Points on a hilly landscape, in no order, each with its height.
A climber steps from a point to the highest of its 2 nearest points, and stops where none of them is higher. Distance is the straight distance between rows; heights are no part of it.
zefi height 330: [23, 15, -20, -5, 7, -14, -10, -9, -4, -5, -8, 9, -17, -13, -2, 0, -4, -12, -16, -5]
lufe height 64: [4, 14, -13, -3, 5, -11, -13, -11, 2, 9, -1, 5, -3, 26, 6, 0, -6, -3, 8, 16]
nas height 326: [16, 0, -38, 0, 3, -14, 17, -18, -2, -13, -4, -7, 14, 21, -3, 20, 0, -13, 22, 0]
toguf height 660: [-2, 7, 19, -5, 5, -8, -4, 15, -15, -3, -7, -1, 6, 6, -13, -11, -7, 2, -7, -16]
soki height 282: [-8, -14, -32, -19, 28, -6, 4, -7, 2, -13, 1, -12, 29, 10, -6, 0, -6, -10, 16, -13]
Pimuf height 469: [19, 11, 11, 5, 0, 1, 1, 18, 3, 20, -24, 10, -10, -6, -8, 8, -22, 9, -8, -13]
nafid height 377: [-2, 3, 19, 8, -4, -11, -7, -1, -3, 9, 2, -4, 17, -12, -5, 10, 10, -8, -25, 3]
bez height 342: [-7, 6, 24, -3, -13, -9, -10, -1, 9, 26, 0, 5, -8, -13, -1, -2, 2, -8, -19, 19]
foze height 571: [2, 1, -17, 20, 0, -10, 22, 1, 7, -1, -2, -17, 1, 12, -18, -9, -9, -11, 17, 0]
mipu height 695: [4, 2, 36, 0, -1, 11, -13, 16, -10, 19, -4, 25, -24, -26, 14, 13, 9, 13, -6, -5]
kado height 184: [-11, 14, 25, 1, -18, 16, 6, -4, -14, 8, 4, 8, -20, 2, -11, -6, 14, 3, -8, -9]
Kom height 255: [10, -11, -6, -18, 16, -3, 5, 10, -31, 4, 8, -10, -3, -3, -5, -17, -1, 3, 13, -11]
doduv height 507: [-7, -2, 30, 23, -22, 7, 2, 18, 7, 22, 15, 11, 5, -17, 8, 18, 6, -3, -7, -6]
dulap height 475: [15, 4, 10, 19, 10, -3, 5, 4, -8, -6, 0, 27, -7, 3, 2, 18, -4, 15, -7, -15]
dus height 767: [21, 14, -15, -4, 3, -6, 18, -14, 4, -22, 4, -8, -1, 1, 8, -14, -23, 12, 16, -2]
katu height 449: [24, -9, -34, 6, 30, -13, 8, 14, -5, -9, -9, 36, -10, 6, 3, 7, -9, 3, 14, 1]
Deniz height 163: [-32, 5, 45, 3, -17, 29, -1, 19, 29, 19, -4, 1, -19, -7, -8, 3, 22, -11, 3, 8]
nak height 192: [-21, 10, 19, -3, -22, 7, -10, -14, -2, 3, 11, -6, -2, 7, -18, -2, 13, -11, -3, -2]
pesu height 146: [-32, -6, 15, -3, -8, 17, -10, -8, 27, 12, 26, -24, 7, -12, -3, -13, 8, -18, 2, 8]
mez height 237: [12, -21, -24, -3, 22, 0, 5, 1, -1, -15, 6, -1, 14, 3, 6, 9, -3, 13, -12, -6]
koget height 287: [-1, -8, -10, 5, 16, -5, -16, -1, 1, -1, 24, -7, 17, 1, -7, -15, 6, 0, -6, 9]
zivo height 232: [11, -3, -10, 1, -6, -4, 1, 20, -21, 19, 7, 3, -10, 1, -8, -17, -5, 2, 3, -6]
zal height 421: [1, 13, 16, 19, 4, 17, -3, 10, 7, -9, 0, 16, -11, -1, -1, 6, 1, 15, -13, -3]
gitul height 353: [5, 9, -2, 0, -4, -1, -6, -11, 8, 8, -1, 9, -18, -7, -4, -8, -3, 1, -17, 12]
Zuf height 94: [14, 11, 9, 9, 12, 0, 0, -2, -2, 1, -3, 10, -6, -10, 29, 11, -16, 15, 12, 8]
sikov height 623: [6, 0, -12, -5, -15, -5, 19, -7, -5, -11, -9, -2, 10, 8, 9, 7, 10, 12, -10, 12]
rak height 310: [-1, -7, -45, -14, -7, -13, 4, -20, -7, -27, 4, -17, 15, 18, -6, -3, 9, -24, 27, -6]
mozu height 563: [-6, -15, -29, -4, 2, -8, -23, -14, -7, -16, 11, -25, 27, 13, -23, -9, 6, -30, 2, -6]
roned height 344: [-13, 1, -4, 2, -14, 1, -16, -11, 4, -17, 12, -26, 22, 8, 0, 1, 7, -15, 3, 6]
Vam height 126: [-19, 6, 9, 7, 5, -16, -2, 0, 8, 4, 13, -12, 4, -10, 13, -10, -7, 6, 6, 0]
zaluk height 609: [-15, 4, 38, 9, 0, 15, -7, 15, 2, 16, 7, 8, -7, -14, 21, 10, 19, -3, -2, 3]
Nor height 348: [-1, -6, 49, -3, -10, 27, 9, 15, 15, 15, -1, -3, 5, -1, 7, 12, 14, 14, -14, 18]
paz height 659: [-41, -29, -18, -6, -25, 3, -12, -21, 24, 1, 23, -22, 20, 21, -22, -27, 14, -2, 3, 18]
dulo height 646: [-49, -28, -6, 4, -41, 8, -17, -5, 19, 3, 15, -25, 12, 23, -19, -1, 24, -3, 1, 23]
gikug height 645: [0, 20, 20, 3, -6, 0, 14, -17, 9, -14, -3, 8, 11, -2, 19, 0, -1, 5, 0, 8]
piz height 591: [-2, -14, -12, -1, 11, 1, 4, -16, -8, -26, 11, -29, 10, 6, -19, -8, 3, -15, 11, -9]
tamug height 387: [33, -10, -26, 12, 5, -21, 14, 6, -10, -13, 1, 17, 0, 13, 14, 12, -7, 7, 11, 0]
Zezib height 202: [-8, -11, 2, -4, -22, -14, 1, -17, -4, 15, 15, -24, 9, 9, -11, -16, 9, -2, 12, 18]
sugi height 608: [-12, 18, 32, 5, -26, 2, 10, -9, 0, -4, 1, 5, -5, -12, 20, 7, 19, -1, -6, 10]
ketog height 587: [4, -4, -39, -8, 17, -7, -8, -9, 7, -8, -5, -26, 3, 10, -15, -14, -22, -1, 4, 6]
Naris height 39: [31, 20, -4, 9, 10, -12, -8, 9, -3, -5, -19, 42, -10, 16, 12, 6, -18, 7, -3, -2]
Mazi height 560: [7, 6, 34, -3, 0, -2, 4, 21, -6, 25, -20, 3, -3, 6, -12, 1, -4, 2, -7, -13]
rere height 388: [-9, 10, 9, 9, 8, 14, -12, 0, -12, -14, 0, 0, 2, 7, 0, 19, 7, 4, -14, -10]
gen height 350: [28, 10, -32, -2, -2, -8, 15, -6, -10, -4, -12, 8, -4, 12, 3, 13, -11, -6, 12, -4]
gak height 154: [-33, -7, 34, -2, -21, 20, -11, 13, 26, 30, 22, -16, -7, -13, -7, 0, 14, -14, -2, 16]
Babiz height 362: [-14, -2, 0, 14, -10, 7, -4, 3, -10, -13, 8, -22, 15, 14, 7, 9, 1, 8, -8, -2]
timil height 110: [0, 11, 2, -6, 9, -14, 1, -7, -9, -5, 1, -2, 1, -14, 17, 4, -16, 17, 5, -12]
ripog height 345: [2, -2, -25, -3, 24, -3, 3, 18, 5, -12, -9, 9, -2, -18, -3, -11, -5, -11, -10, -7]
vep height 592: [-14, -15, -24, 7, -2, -1, -23, 2, 0, 3, -1, -14, 12, 14, -18, -11, 9, -24, -12, 0]
tuza height 354: [14, 0, 47, 10, -13, 4, -3, 22, 2, 7, -36, 40, -19, -30, 17, 12, -6, 26, -8, -23]
Zedoz height 395: [21, 5, 18, 6, -5, -2, -8, 19, 1, 17, -30, 32, -25, -25, 10, 5, -28, 19, -9, -21]
ruteb height 543: [26, 2, 19, 13, 6, -6, 11, 10, -17, -8, -20, 31, -12, -16, 15, 18, 0, 32, -5, -16]
dokom height 752: [-7, 11, 0, -18, 6, 0, 3, 5, -11, -5, -12, 18, 3, 9, 7, -15, 0, 2, 3, -17]
torut height 627: [-37, -17, -4, 5, -16, 8, -14, -7, 8, -3, 6, -24, 9, 13, -27, -4, 21, -12, -9, 5]
vobob height 689: [-15, 15, 8, -17, 3, -4, 6, -17, 5, -16, 3, -1, 18, 13, 8, -8, 0, -4, 6, -5]
Tagen height 72: [7, 3, -12, -10, 3, 13, -10, -11, -16, 12, 4, 5, -4, 14, 21, 8, -9, 3, 18, 7]
tipa height 327: [8, 5, 44, 7, -8, 16, 17, 9, 8, 6, -32, 22, -21, -31, 15, 24, -4, 30, -2, -6]
lozuk height 615: [23, 3, 12, -6, 7, 14, -5, -3, -12, 12, -1, 21, -15, -31, 21, 6, 1, 7, -10, 3]
nek height 139: [-24, -8, 13, 8, 3, 13, -4, 0, 17, 14, 13, -27, 4, -15, 3, -11, -6, 3, 9, 15]
pubog height 301: [-19, -4, -28, -16, -2, -17, 4, -20, 8, -8, 5, -9, 15, 13, -16, -7, 1, -16, 17, -5]
Koliz height 174: [-24, 9, 32, -3, -30, 20, 12, 17, 5, 12, -11, 13, -24, -12, -8, 7, 16, 1, -8, -2]
rebet height 81: [18, 2, -6, -4, 19, 12, 0, 1, -14, 6, -14, 14, -21, 0, 27, 10, -7, 14, 23, -5]
tof height 610: [23, -1, -33, -12, 24, 6, -2, 6, -16, -18, 13, 16, -5, 11, 8, 2, -23, 1, 1, -16]
Bedal height 378: [-2, -11, 34, -7, 6, 18, 8, 14, 10, 23, 0, -7, 12, -5, -6, 15, 22, -6, -13, 7]
buva height 331: [-4, 3, -18, -11, -6, -12, -15, -25, 4, -4, 7, -22, 12, 3, 8, 7, -7, -6, -9, 5]
gefof height 525: [41, -4, -44, -4, 28, -9, -2, 17, -17, -29, 5, 29, -14, -2, 8, 2, -14, -10, 11, -8]
Pezi height 53: [13, 9, -6, 3, 17, -23, -11, 1, -7, -7, -13, 16, -1, 21, 3, 5, -4, 0, 3, -1]
vuku height 700: [13, 5, -15, -8, 6, -4, 0, -16, -9, -19, 15, 5, 3, 10, -3, -5, -19, -3, 7, -7]
sala height 422: [-14, -1, 24, 13, -17, 7, 9, 8, 8, 18, -1, -8, 10, -5, 5, 19, 18, -16, -18, 14]
gev height 569: [-5, 17, 38, 3, -9, 14, 2, 1, 1, 10, -9, 16, -10, -10, 26, 11, 10, 4, 18, 5]
soder height 605: [10, 3, 20, -7, -6, -5, 20, 9, -11, -4, -16, 15, 0, -7, 18, 4, 1, 25, 0, -7]
fosef height 625: [-10, -19, -31, 4, 7, -8, 0, -16, 20, -12, -3, -35, 7, 5, -24, -7, 0, 3, 0, 14]
dimuv height 305: [6, 12, -14, 1, 24, -10, 1, -4, 0, 4, -7, -4, -9, -18, -6, 6, -8, -14, -1, -15]
fab height 271: [9, -17, -24, -11, 20, -4, -11, 5, -12, -5, 13, -8, 8, -1, 1, -24, 0, -9, 8, 1]
tasir height 681: [11, 9, -12, -13, -3, -11, 17, 7, 0, -3, -30, 6, -3, -3, 15, 2, -8, 14, -8, 5]
kab height 589: [-1, -7, -29, -1, -13, 0, 16, -9, 0, -3, -12, -9, -3, 10, -9, -9, -3, -1, -2, 4]
doko height 311: [-17, -9, -11, 6, 22, 0, -6, 6, 6, -4, 10, 5, -7, -10, -2, -3, 8, 4, -13, -1]
Liluk height 262: [21, -14, -39, -16, 28, -2, 11, 1, -1, -23, -2, -4, 19, 7, -7, 2, -4, -15, 3, -9]
gemu height 211: [0, -2, 13, -2, -13, -4, -2, 4, -12, 22, 14, -10, 1, 1, -5, -24, 4, -4, 1, 13]
toki height 197: [-15, -4, 27, -11, -30, 9, 0, -19, 6, 8, 18, -24, 8, 8, -18, -15, 18, -8, 1, 14]
Lamid height 647: [-21, -32, -34, -3, -6, 8, -10, -19, 11, -6, 16, -37, 14, 16, -31, -18, 7, 3, 6, 13]
pur height 635: [-9, -1, -6, 15, -1, -1, 8, -14, 8, -3, 20, -27, 5, 2, -22, -6, -4, -11, 20, -4]
Nipo height 386: [20, 6, -12, -4, 22, -8, 6, 21, -1, -10, -12, 22, -10, -8, 6, -11, -13, 4, 4, -5]
tor height 382: [4, 11, 17, 14, -9, 3, 4, 8, 9, 11, -9, 18, -31, -15, 7, 6, -2, 12, -23, 9]

Where does a climber stop that starts at each point below?
tuza: dokom
roned: tasir
tor: tasir

Call two points neighbours if one is among the 2 nearest of the other. Go from one point of each pair to the other, from neighbour to neighbour, staying as high as possible. Name the lowest point that can't be avoided.
dus and sala: dimuv
paz and sala: bez
dokom and mipu: gev
tasir and pur: foze
